Each row is a point on a landscape with many peaks, with its height.
From any point a climber steps to the highest of the 2 points nearest to it. It stops when none of these is higher. Distance is the straight distance between rows; heights are no part of it.
k_922 height 336: [14, -11, -7, 25, 5, 6, -2, 7, 34, 28, 6, 5, -22, -8, -21, 7, -5, 13, -5, 3, 19, -11, -20, 6, 18, -7, 3, -2, 4, -14, -29, 1, 19]
k_714 height 200: [-14, 8, -8, -24, 8, -10, -6, -10, -13, -15, -21, -7, 14, 1, 1, 4, -21, -6, 9, -6, -36, 11, 18, 32, 5, -14, 13, 7, -4, 28, 17, 4, -30]
k_861 height 220: [-8, 6, -12, -6, -10, -22, 8, -5, -5, 4, 25, 11, -3, 17, 25, 16, 4, -6, 7, 32, 3, -4, -9, -7, -12, -2, -11, -4, 18, -15, -6, -28, 15]
k_446 height 175: [-16, 29, 13, 13, -25, -16, 13, -19, 3, 25, -7, -6, -18, 6, -23, 1, 4, 20, -12, -1, -29, 22, 5, 17, -26, -3, -4, 6, -13, -21, 9, 7, 13]
k_154 height 256: [8, 10, 2, -17, -17, 8, -20, -12, 1, -9, -7, 7, 14, -6, -10, -11, -14, -16, 7, -10, 14, -11, 14, 11, -18, -4, 8, -1, -7, 12, 1, 27, 1]
k_93 height 374: [11, -6, -16, -9, 24, 4, 20, 8, 12, 18, 8, 13, 0, 7, -1, -15, 6, 8, 5, -7, 34, -14, 3, 12, 3, 11, -6, 1, -3, 20, -13, 8, 8]
k_488 height 281: [24, -6, -5, 20, 25, -10, 3, 8, -6, 30, -1, 2, -28, 12, -10, -16, -5, 2, 12, -6, -3, 0, -13, 21, 13, -6, -8, 6, 3, 15, -11, -1, -14]
k_994 height 117: [-7, 16, 34, -3, -13, 9, -10, 10, -2, -10, 8, -5, 6, -4, 1, 2, 12, -11, 4, 11, 28, 14, -14, -32, -16, 5, -1, -17, -11, -11, -15, -8, 17]
k_626 height 87: [8, 12, 22, -1, -3, -2, -15, 7, -19, 2, 10, 6, 13, 4, 7, -8, 9, 6, 12, 20, 20, -2, -14, -19, -11, 5, 3, -18, 2, 3, -25, -17, 1]
k_969 height 285: [16, 0, -22, -16, 18, 4, 1, 23, -16, -12, 1, 9, -6, -9, 6, -3, 7, -21, 29, 9, 11, 3, -2, 0, 24, -4, -25, 0, 34, 19, -7, 1, -8]
k_464 height 283: [-21, -3, -3, -19, 8, -23, 11, 24, 2, -20, 0, -9, -11, -4, 8, 18, -19, -1, 5, 12, -5, 4, -30, -1, 6, -3, 19, 2, -15, -3, 20, -1, 9]
k_214 height 447: [9, -5, -5, 5, -9, 13, -25, 25, -7, -21, -16, 1, 21, -29, 1, -5, -8, -18, -2, -11, 18, -11, -15, -16, 4, 2, 17, 3, 7, 12, 3, 6, -10]
k_413 height 335: [4, 3, -2, -9, -19, 9, -5, -19, 6, 4, -12, -7, 20, -2, -4, -4, -10, 28, -16, 2, 4, -15, 11, 2, -28, 3, 11, -14, -4, -28, -4, -2, -3]
k_359 height 257: [11, 7, -3, -18, 22, 9, -9, 1, -32, 3, 10, 17, 12, 8, 7, -7, 7, -22, 20, 12, 0, -11, 23, 0, 7, -6, -9, -10, 3, 36, -7, 7, 0]
k_379 height 437: [10, -15, -11, 15, -12, -1, 3, -22, 21, 15, 19, -3, -24, 8, -1, 5, -8, -3, -2, -6, -1, -1, 23, 24, -4, -8, -14, 12, 7, -13, 0, 4, 2]
k_22 height 180: [-26, 11, 13, -12, -18, 13, 0, -6, -3, -8, -18, -5, -12, 13, -11, 10, 3, 18, -28, 6, -17, 18, -8, -13, -6, 2, -8, -16, -29, -48, 9, 2, -2]
k_75 height 287: [-19, 3, -26, 10, -12, 5, -21, -5, 7, 18, -31, -1, 11, -15, -11, 11, 1, 0, -46, -22, -20, 10, -9, -4, 23, 6, 0, 20, 4, 0, 28, 18, 7]
k_458 height 274: [6, -9, 12, -12, 10, 20, -4, -4, -4, -29, 11, -14, 3, 5, 13, -9, 9, 4, 14, -9, 4, -6, 15, -10, 4, 4, -3, -6, -7, 3, -13, -8, -27]
k_895 height 372: [3, -9, -4, 2, 5, 14, -7, -12, 9, -2, -30, -7, 39, -14, -7, -3, -3, 14, -13, -21, 3, -14, 12, 2, -7, 4, 13, -5, -10, 1, -4, -1, -13]
k_876 height 394: [13, 13, -15, 15, -3, -4, 3, -15, 9, 17, 25, 2, -19, 15, -2, 10, -4, -6, 5, 9, 5, 6, 5, 22, -14, -6, -29, -4, 18, -17, -20, -4, 15]
k_946 height 317: [13, 19, -9, 21, -21, 12, -25, -7, -17, 3, -12, 9, 5, -15, -14, -11, 1, -22, -14, -16, 1, 1, 2, 9, -19, 3, 2, 1, 5, 9, 2, 14, -4]
k_618 height 267: [-14, -9, -9, -29, 12, -7, 18, 25, 15, -41, -2, -12, 0, -5, 16, 18, -5, -7, 15, 9, -3, 8, -14, 4, 2, -5, 22, -2, 11, 8, 11, 2, -8]
k_802 height 494: [-4, 4, 11, 20, -18, 8, -16, 2, -14, -30, -3, -15, 6, -2, 9, 8, 13, -14, -12, -5, -21, 16, -2, -11, -8, -2, -17, 0, 12, -6, -9, -11, -10]
k_109 height 332: [4, -28, -22, 0, -6, 9, -10, 3, 19, -23, -8, -3, 8, -15, -2, 22, -9, -23, 0, -15, 4, -5, 7, 1, 35, -1, -4, 11, 30, 9, 16, 18, -5]
k_509 height 356: [22, 5, -29, 12, 4, 11, -13, -2, 13, 12, 3, -11, -8, -3, -7, 8, -14, -10, -1, -2, 27, 1, -3, 18, -1, 2, -24, -12, 27, -11, -26, 5, 1]
k_347 height 322: [20, -7, 14, 5, -4, 1, -9, -13, -11, -9, 20, 14, 2, 2, 6, 6, -34, -21, 32, 2, -7, -16, 25, -18, 6, -14, -5, 11, 7, 12, 18, 5, 12]
k_857 height 651: [12, 7, 9, -10, 7, -3, 9, -35, 5, -8, 33, 8, 8, 6, -6, -15, 0, 20, 8, 7, 8, -11, 31, 4, -16, 4, 14, -14, -17, -6, -6, 14, -11]
k_29 height 246: [-14, 0, -1, -31, -3, -2, -5, 3, 10, -39, 8, -17, 3, -2, 13, 31, -24, -2, 18, -2, 12, 5, 0, -3, -10, 0, 3, -11, 1, -4, 9, 8, -2]
k_406 height 575: [2, -10, -17, -6, 2, -10, -1, 19, -9, 7, -14, -5, -6, 3, 17, -12, -10, -4, 5, 1, 9, -11, -16, 4, -6, 1, 2, 1, 17, 7, -13, -17, -13]
k_949 height 327: [-23, 16, 16, 1, -4, -21, 3, 15, -12, 2, 13, 11, -14, 3, -3, 14, -10, -23, -2, 21, -17, 7, -11, -19, -5, -18, 4, 5, -7, -7, 15, -4, 20]
k_303 height 438: [-11, 22, -3, 14, -25, 5, -12, -3, -12, -4, -31, -14, 14, -11, 4, 1, 21, -6, -33, -17, -24, 19, -17, 0, -14, 5, -8, -2, 7, -19, -1, -16, -6]
k_963 height 90: [5, -21, -21, -14, 7, 13, 2, -16, 2, 1, -10, -10, 7, 10, 21, -9, 13, 4, -6, -14, -19, -11, 30, 10, 11, 3, -5, 13, 10, 8, 21, -3, -18]
k_47 height 351: [6, -36, -16, -22, 16, -3, 7, 6, 19, -22, 6, -1, 5, -3, 5, 19, -15, -6, 20, -4, 13, -6, 12, 3, 34, 7, 2, 4, 10, 16, 10, 9, -14]
k_824 height 556: [-8, 8, 24, 2, 4, 11, 16, 13, -5, -4, -4, -7, 4, 3, 0, -22, 30, 6, -9, -9, 13, 8, -18, 0, -10, 14, 1, -2, -25, 8, -23, -10, -7]
k_556 height 151: [-4, 6, 5, 6, 7, -3, 31, 3, 3, 10, 26, 20, 1, 13, 23, -7, 33, 0, -3, 4, 25, 0, 1, -6, -9, 11, -9, 9, -2, 5, -3, -10, 27]
k_120 height 340: [11, -14, -2, 20, 19, 26, -4, -8, 2, -3, 1, -1, 26, -9, -19, 6, 15, -1, -3, -15, 10, 0, 14, 1, 14, 7, -16, -3, 8, 10, -13, 13, -10]
k_789 height 305: [17, -11, -6, -4, 21, 11, -5, 11, 0, -14, 12, -11, -11, 0, -2, 2, -5, -13, 37, -1, 26, 1, 2, -14, 36, -4, -30, -2, 16, 5, -11, -6, -12]
k_532 height 531: [4, 10, -13, 3, -12, -5, -25, -11, -27, 14, -12, -8, 5, 9, -3, 3, 8, 3, -13, 3, -30, -6, -18, 16, -9, 0, -2, -13, 4, -4, -14, -13, -16]
k_86 height 291: [5, 3, -1, -18, 24, 15, 2, 7, -11, -27, 24, -14, -15, 8, 7, -3, 6, -3, 33, 2, 19, -2, 24, -3, 26, 1, -19, -15, 1, 13, -18, -8, -20]
k_161 height 648: [6, -2, 8, 13, 1, 9, 11, 8, 4, 14, -20, -4, -2, 0, 5, -33, 14, 20, -13, -24, 16, -3, -15, 4, -11, 12, 3, 4, -8, 5, -16, -21, -15]
k_461 height 378: [4, 14, -9, 30, -17, 12, -23, -5, -1, 14, -30, 2, 14, -25, -14, -10, 4, -1, -35, -23, 1, 5, -10, 1, -10, 9, -5, 3, 7, -7, -3, -1, 0]
k_875 height 282: [22, -11, -15, 14, 0, 13, -30, 15, 0, 6, 5, 6, -10, -16, -19, -2, -13, -10, 10, -13, 22, -14, -15, -7, 31, 1, -2, 0, 12, 13, -11, 18, -19]
k_990 height 198: [-21, -2, 14, 1, -7, 12, 13, -16, 24, 5, -4, -5, -14, 11, -12, -7, 19, 31, -33, -3, -15, 6, -1, -9, 6, 14, -4, 4, -34, -37, 7, 4, 8]
k_504 height 498: [-14, 1, 19, 9, -9, -3, -2, -13, 4, -26, 16, -16, -13, 6, -12, 28, -15, 12, 0, 11, -8, 16, 4, -6, -6, -3, -11, -7, -5, -27, -2, -4, -5]
k_382 height 398: [-8, 1, -4, 11, -18, -11, 1, -15, 8, 30, -11, 14, -9, 1, -19, -3, -10, 4, -21, 7, -9, -12, 5, -18, -5, -1, 0, 10, -17, -28, 25, 20, 35]
k_627 height 166: [-31, 4, 17, -7, 2, -3, 8, 0, -8, -3, -24, -10, 3, 1, -14, -4, -2, 3, -32, 2, -10, 27, -17, -10, 9, 12, -7, -9, -19, -23, 11, 1, 2]
k_996 height 160: [-12, 8, -3, -25, -8, -11, 25, 15, -4, 5, -18, 8, 6, 7, 33, -8, 39, 0, -14, 29, -14, 1, -27, -10, 6, 10, 12, 4, 12, 5, 11, -18, 10]
k_992 height 122: [-10, -11, 2, -8, 13, 12, 11, -2, 2, -4, 25, 2, 14, 10, 9, 10, 30, 8, -7, 7, 11, -12, 9, -25, 4, 13, -1, 4, -4, -2, 4, 1, 17]
k_256 height 457: [5, -7, 8, 15, -7, -10, -1, 3, 7, 18, -1, 15, 13, -5, -16, 3, -12, -12, -13, 1, 17, -6, 5, -1, -4, 2, 6, 7, -4, -6, 14, 16, 30]
k_686 height 227: [13, 15, -12, -1, 15, 7, 2, 19, -16, 2, -8, 8, -14, -5, -5, -30, -12, -28, 22, -12, 13, 4, 0, 22, 6, -3, -17, 6, -2, 30, -7, 16, -18]
k_999 height 212: [2, -7, 4, 3, -3, 13, -7, 0, 9, -15, 10, 7, 14, -10, 11, 17, 7, -25, 5, -3, -3, -9, 18, -29, 8, -3, -3, 19, 22, 6, 28, 12, 31]
k_291 height 360: [11, -5, 10, 15, -2, -6, 0, -32, -3, -1, 20, 20, -5, 9, -10, 15, -23, -2, 16, 6, -16, -9, 44, -3, -5, -10, -3, 7, 0, -3, 16, 14, 7]
k_139 height 306: [15, -13, -9, 25, 3, 12, -24, 3, 23, 13, 17, 3, -12, -15, -34, 20, -4, -2, 6, -5, 11, -12, -19, -4, 38, -3, 6, 4, -1, 3, -14, 22, -2]
k_736 height 226: [-17, 9, -3, -21, -18, -7, 5, -1, 4, -4, -24, -25, -8, 8, 8, 2, -4, 18, -15, -15, -19, 11, -19, 14, -14, 4, 6, 5, -14, -10, 15, -7, -4]
k_564 height 440: [-12, 7, -14, 5, 5, -5, 0, -13, -16, 26, -26, -14, 31, 4, 5, 6, 30, 15, -31, -3, -29, 6, -15, -5, 12, 15, -3, 2, 9, -1, 11, -20, 3]
k_713 height 280: [5, 2, -15, 30, 1, -5, -10, -6, 6, 24, -20, 10, 15, -25, -29, 7, -11, -2, -17, -27, 11, 2, -14, 25, 23, 10, 5, 7, 9, 17, -2, 19, 1]
k_58 height 604: [16, 14, -4, -3, -13, 9, -28, -2, -28, 4, 12, 3, -9, 11, -5, -2, 5, -13, 8, 14, -17, -11, -3, 6, -11, -13, -2, -20, 9, 0, -21, -2, -13]
k_911 height 410: [-9, -1, -10, -4, 2, -15, -1, 2, -18, 3, -28, -9, 19, 6, 12, 5, 14, 7, -18, 5, -45, 11, -3, -3, 1, -3, 10, 12, 13, 4, 34, -13, 6]
k_271 height 403: [-4, -18, 12, 2, 16, -27, 10, 0, -8, -4, 6, 11, 8, -1, 0, 10, -31, -2, 17, 6, 4, -1, 4, 2, 12, -6, 10, 5, -6, 19, 17, 8, 3]
k_605 height 486: [7, 4, 5, 12, 26, -21, -6, -9, -15, 2, 11, 6, -8, 14, 8, -5, -17, 9, 14, 14, -11, 7, 22, 9, 5, -11, -5, -10, 8, 9, -14, -19, -21]
k_330 height 488: [5, -4, 10, 20, -4, -5, -4, -18, 5, 10, 9, -12, -5, -4, -28, 16, -6, 20, -7, 8, -16, 4, 2, 18, -5, -4, 4, -10, -4, -21, -11, 6, -3]
k_485 height 546: [12, -4, 13, 13, 1, 2, -4, 7, 13, 5, 16, 11, -3, -3, 1, -5, -8, -18, 18, -6, 28, -4, -2, -7, -10, -6, -7, 5, 1, 0, -6, 4, 18]
k_374 height 135: [-13, 2, -14, -24, 5, -7, 28, 24, 3, -8, -32, -9, -13, -6, 25, -19, 35, 5, 7, 10, -19, 16, -28, 10, -1, 6, 24, 19, 7, 17, 14, -20, -1]
k_487 height 186: [-12, 0, -7, -19, -17, -7, 10, 13, 2, 12, 1, 6, 0, 11, 30, 9, 23, -3, -11, 23, 7, -7, -24, -17, -4, 16, -5, -7, 15, -13, -2, -15, 20]
k_431 height 508: [0, 3, -2, -9, -15, -2, -13, 23, -12, -12, -14, -4, 0, -10, 10, -1, -11, -18, 1, 3, 1, -3, -18, -7, -13, 0, 9, -1, 6, 5, 5, 0, -4]
k_143 height 194: [-18, 8, 14, 2, 4, -20, 23, 2, 0, -14, 13, 6, 7, 11, 28, -12, 1, 25, -16, 12, -2, 10, 0, -32, -7, 6, 12, -5, -8, -14, 5, -26, 2]
k_181 height 452: [-9, 4, 7, 9, -3, 1, -12, 3, -2, 0, -5, -19, 0, -10, -35, 25, -1, 6, -14, 3, -3, 2, -19, 9, 10, 2, 5, -13, -14, -20, -9, 13, 8]
k_878 height 350: [-16, 5, -6, -1, -14, -23, 8, 1, -1, 28, -18, 0, -5, 6, 6, -8, -13, 7, -21, 2, -11, -6, -10, -4, -13, 3, 1, 12, 2, -17, 22, -9, 31]
k_250 height 401: [0, -13, -16, -1, 14, 15, -6, 12, -3, 3, -25, -3, 32, -20, -5, -7, 4, 4, -9, -18, 11, -18, -16, -13, 9, 10, 11, -1, -7, 22, -7, 0, -16]
k_818 height 225: [-5, 2, 8, -18, -21, 18, -6, -5, 5, -24, 24, -4, -11, 11, 20, 21, 11, -1, 5, 14, -12, -7, 1, -39, -2, -4, -3, -4, -8, -32, 12, -2, 12]
k_772 height 309: [-4, -8, -24, 8, -16, 13, -8, -1, 21, -1, -17, 1, 10, -17, -1, 8, 2, -14, -27, -25, -1, -6, 5, 3, 12, 4, 0, 19, 17, 5, 22, 16, -3]
k_384 height 223: [0, -13, 5, -14, -24, 5, -10, -12, 20, -20, 5, -9, -5, -5, -13, 26, -25, -4, 18, -4, 12, 3, 4, 14, -4, 0, 8, -9, -7, -16, -5, 22, -11]
k_967 height 313: [10, -6, -6, 22, -4, 19, -1, -5, 17, 4, -18, 6, 12, -12, -22, 4, -3, -13, 1, -31, 26, 7, 11, 27, 19, 7, -8, 7, 5, 16, -10, 24, -14]
k_518 height 266: [10, 9, -6, 0, -8, -13, -1, -14, -3, 15, -23, -15, -1, 1, 9, -29, -9, 14, -2, -13, -10, 8, 15, 19, -19, -2, 1, 13, 1, 9, -1, -14, -18]
k_897 height 102: [1, -12, -14, -11, 7, 11, 9, 3, -2, -17, -14, -6, 6, -5, 28, -13, 23, -14, -4, -4, -16, -1, 14, 7, -8, -4, 6, 11, 24, 17, 17, -11, -10]
k_334 height 221: [5, -1, -11, -18, -6, -4, -7, -11, -7, 6, -22, 1, 21, 0, -7, -4, -22, -10, 5, -15, -10, -5, 14, 28, -5, -6, 14, 3, -8, 19, 19, 16, -11]
k_385 height 202: [-20, 24, 6, 2, -14, -16, 4, -10, -5, 18, -14, -19, -16, 16, -6, 0, 13, 17, -16, -13, -29, 26, -17, 15, -6, 7, 0, 2, -15, -9, -3, -11, 0]
k_125 height 579: [-2, 10, 27, -3, -2, 6, 19, -21, 10, -10, 17, -2, 6, -9, -19, -3, 8, 19, -5, 10, 8, 3, 18, -1, -10, -2, 15, -12, -29, -15, 1, 20, 12]
k_83 height 373: [-16, 0, 3, 5, 3, -25, 2, 5, -16, 3, -9, 12, 12, 5, 12, 5, -6, 2, -12, 16, -20, 0, 7, -12, -10, -5, 5, 8, 4, -7, 24, -8, 17]
k_545 height 252: [7, 14, -7, 1, 8, -8, 1, 18, -22, 11, -8, -1, -25, 1, 0, -18, 2, -20, 12, -9, -21, 10, -16, 24, 5, -9, -7, 13, 1, 30, 1, 2, -20]
k_65 height 229: [9, 19, 10, -6, 35, 6, 8, -2, -18, 1, 20, 25, 5, 16, 2, -23, 4, -5, 22, 10, 15, 6, 28, 4, -2, -4, -10, -2, -4, 31, -14, -2, -3]
k_854 height 286: [15, 6, 20, -1, 9, 12, -15, 1, -22, -18, 11, 8, 4, -4, 5, -2, -10, -24, 24, 0, -7, -5, 18, -15, 7, -10, -1, -1, 5, 35, 4, 11, -1]
k_764 height 192: [5, 7, 14, -3, 29, 0, 19, 8, -9, -6, 32, 18, 6, 13, 26, -2, 22, -3, 23, 19, 21, 8, 5, -18, 1, 4, -1, -4, 4, 23, -14, -16, 4]
k_105 height 537: [22, -7, 16, 18, 23, -1, 1, -14, -2, 5, 15, 2, 1, 1, -19, -2, -11, 16, 15, 10, 1, 4, 13, 16, 8, -14, 6, -15, 1, -8, -15, 4, -11]
k_281 height 477: [-2, 0, -12, -5, 2, -7, -4, -1, -15, 25, -12, -5, 20, 15, 11, -2, 19, 26, -13, 4, -18, -15, -24, 4, 0, 10, 6, -7, 2, -3, -4, -23, -2]
k_803 height 116: [1, -12, -16, -12, 15, 2, 24, 16, 1, -5, -25, -11, -5, -7, 17, -29, 29, -2, 11, -14, -16, 13, 1, 12, 0, -8, 8, 23, 10, 33, 13, -11, -19]
k_725 height 105: [-16, -14, 2, -12, 10, 8, 13, 19, 9, -19, -10, -2, 29, -6, 22, -1, 14, 6, -11, 1, 12, -8, 1, -27, -4, 10, 8, 8, 3, -4, 14, -8, 12]
k_408 height 199: [29, 9, -8, 13, 20, 17, -7, 5, 2, 13, 13, 17, -15, 0, -19, -16, -7, -27, 23, -6, 27, 5, 22, 20, 16, -6, -16, 0, 6, 17, -7, 24, 7]
k_733 height 85: [-23, 6, 0, -19, -10, 8, 14, 11, 16, -13, -26, -3, 17, -9, 17, -4, -1, 4, -31, -5, 14, 7, 0, -2, -23, 14, -1, 6, 0, -6, 10, -2, 14]
k_5 height 397: [14, -22, 9, 18, -14, -8, -3, -22, 22, 3, 9, 10, 1, 3, -3, 6, -22, 4, 6, -13, -2, -13, 30, 7, 3, -6, 4, 10, -3, -10, 11, 8, -5]
k_302 height 379: [-5, -11, 3, 19, 3, -8, 6, 6, 12, 34, -12, -4, -22, -3, -16, -4, 5, 27, -18, -8, 3, -9, -28, 6, 12, 8, 4, 3, -10, -13, -6, -9, 12]
k_442 height 255: [-15, -10, 10, -4, 1, -13, 20, 12, 13, -1, 12, -3, -22, -1, 10, 0, 0, 5, -4, -3, 14, 1, -18, -3, -7, 6, 5, 4, -23, -7, 4, -5, 9]
k_799 height 222: [-18, 5, 14, 7, -2, -16, 26, -5, 8, 5, 8, 5, -15, 17, 8, -10, 12, 21, -17, 8, -9, 7, 1, -17, 1, 9, 3, 4, -26, -23, 11, -4, 11]
k_295 height 20: [-14, 28, -1, -5, -25, -29, 8, -1, -14, 20, 7, 25, -7, 17, 12, 3, -9, 7, -4, 27, -20, 4, 5, -9, -39, -15, 3, -2, -2, -7, -3, -12, 4]
k_958 height 554: [5, 5, 14, 12, -18, 5, -26, 0, -2, -25, 15, -15, -18, -1, -10, 19, -6, -22, 17, -5, -2, 13, -2, -10, -5, -7, -18, -11, 8, -11, -15, 0, -9]
k_468 height 345: [-5, 0, -29, -33, 6, 0, 15, -6, 10, 4, 3, -8, -3, 7, 4, -9, 1, 4, 1, -12, 19, -6, -1, 28, -9, 16, -5, 0, -8, 16, -9, 15, 2]
k_216 height 514: [0, 18, 20, -7, -16, 23, 7, -7, 4, 3, 19, 0, -4, 2, -26, -4, 24, 4, -4, 7, -1, 2, 0, 12, -18, 2, 7, -12, -27, -7, -17, 22, 9]
k_687 height 250: [1, -7, 15, -5, -2, 7, 0, -14, 10, -36, 34, -5, 0, 6, 20, 4, -3, 14, 9, -2, -4, -9, 15, -34, -6, 3, 11, -10, -7, -16, 3, -11, -8]
k_966 height 254: [-10, 4, 6, -1, -14, -10, -2, -4, -2, -8, -4, -10, -6, 10, 8, 0, -12, 4, -2, -6, -22, 14, 12, 15, -28, -8, 1, 1, -2, -1, 5, -2, -21]
k_402 height 50: [4, 30, 19, 3, -24, -13, -3, 0, -14, 19, 13, 23, 2, 14, 3, -5, 6, 2, 1, 32, -2, 1, -7, -6, -27, -3, 2, -16, -6, -4, -17, -10, 8]
k_96 height 300: [5, 12, -12, -14, -9, -8, 4, -24, 7, 20, -17, -10, 10, 8, 9, -16, -20, 41, -8, -11, -4, -6, 13, 12, -28, 9, 17, 3, -9, -9, 14, -3, -1]
k_326 height 304: [11, -29, -8, 26, 27, 4, 9, 4, 5, 13, 11, 4, -19, 13, 3, -11, 10, 4, 10, -13, 3, -3, 9, 7, 17, -1, -28, 9, 4, 10, -4, -7, -19]
k_952 height 454: [20, -10, 20, 7, 2, 36, -7, -1, 7, 9, 19, -5, -8, -16, -24, -8, 29, 8, 0, -4, 4, -6, -4, 1, 1, -6, 11, -10, -16, -1, -23, 16, -5]
k_919 height 284: [-25, 18, 7, -18, -19, -8, 6, 7, 3, -22, 2, 4, -18, 5, 7, 10, -12, -12, 0, 13, -24, 17, 5, -8, -26, -17, 9, 2, -10, -6, 22, 7, 4]
k_421 height 371: [-3, -26, 3, -2, 7, -16, 14, -3, 15, -15, -3, 8, 12, 1, -8, 11, -30, -8, 27, -12, 20, 4, 12, 21, 34, -2, 6, 1, 3, 11, 5, 18, -12]
k_695 height 445: [-6, -2, 5, 0, 26, -31, 1, -6, -14, -3, 26, 14, -8, 8, 12, 17, -34, 11, 16, 22, -19, -2, 12, -6, 7, -16, 14, -6, -4, 13, -1, -19, -8]
k_728 height 242: [-9, -6, 2, -7, 3, -7, 5, 21, 7, -22, 1, 5, -5, -21, 9, 14, 3, -30, 11, 21, -3, 4, -8, -31, 8, -9, 13, 18, 19, -2, 31, 3, 39]
k_702 height 321: [18, -20, -3, 15, 33, 15, -6, 6, -4, -8, 2, -6, 1, 1, -12, 1, 12, 6, 9, -13, 7, -5, 6, 7, 35, 3, -25, -4, 13, 8, -15, -9, -29]
k_847 height 419: [-2, -3, 1, 14, -3, -1, -16, 12, -7, 23, -7, -6, -8, -4, -28, 7, 11, 9, -22, 6, -4, -12, -38, -7, 19, 7, 4, -14, -12, -20, -18, -3, 13]
k_595 height 146: [-28, 7, 20, -1, -2, -6, 6, 13, -16, -13, -8, 4, 15, 2, 2, 5, 19, -8, -18, 15, -1, 19, -21, -24, -2, 8, -11, -6, -10, -12, -3, -12, 13]
k_898 height 586: [25, -6, 0, 0, 5, 7, -5, -26, -2, 6, 10, 1, -7, 0, -6, -24, -11, 17, 12, 6, -2, -17, 38, 18, 0, -9, 8, -16, 3, -10, -12, 4, -11]
k_578 height 264: [-19, -14, -2, 1, 6, -19, 4, 23, 6, -3, -2, 0, 4, -17, -2, 25, -21, -16, 10, 12, 11, -5, -21, -20, 15, -4, 6, 9, 3, -8, 19, 1, 33]
k_346 height 259: [4, 2, -15, -8, 11, -10, 4, 15, -15, -8, 18, 6, -10, 6, 20, 13, 4, -25, 23, 25, 2, 4, -9, -6, 1, -10, -10, 1, 32, 15, -9, -18, 8]
k_328 height 655: [11, 4, 12, 7, -12, 7, -13, -9, 5, -1, 32, 0, -21, -2, -2, 4, -17, -16, 30, 10, 13, -5, -1, -11, -13, -19, -1, -3, -2, -14, -9, -7, 8]
k_2 height 412: [12, -7, 5, 1, 10, 24, 8, -4, 23, 20, 3, 5, 2, -13, -17, -19, 15, 21, -5, -11, 25, -11, 7, 14, -3, 7, 10, -3, -14, 12, -20, 14, 3]
k_72 height 565: [16, -15, -13, -7, -1, 4, -4, 9, 5, 16, -11, -6, -13, -7, -1, -27, -15, 17, 5, -16, 18, -20, -8, 13, -2, 1, 2, -7, -5, 4, -21, -14, -18]

For each start below, name the point where the climber stops.
k_897 | k_789
k_714 | k_406
k_733 | k_406
k_919 | k_58
k_402 | k_799
k_772 | k_857
k_385 | k_406
k_992 | k_379
k_139 | k_857
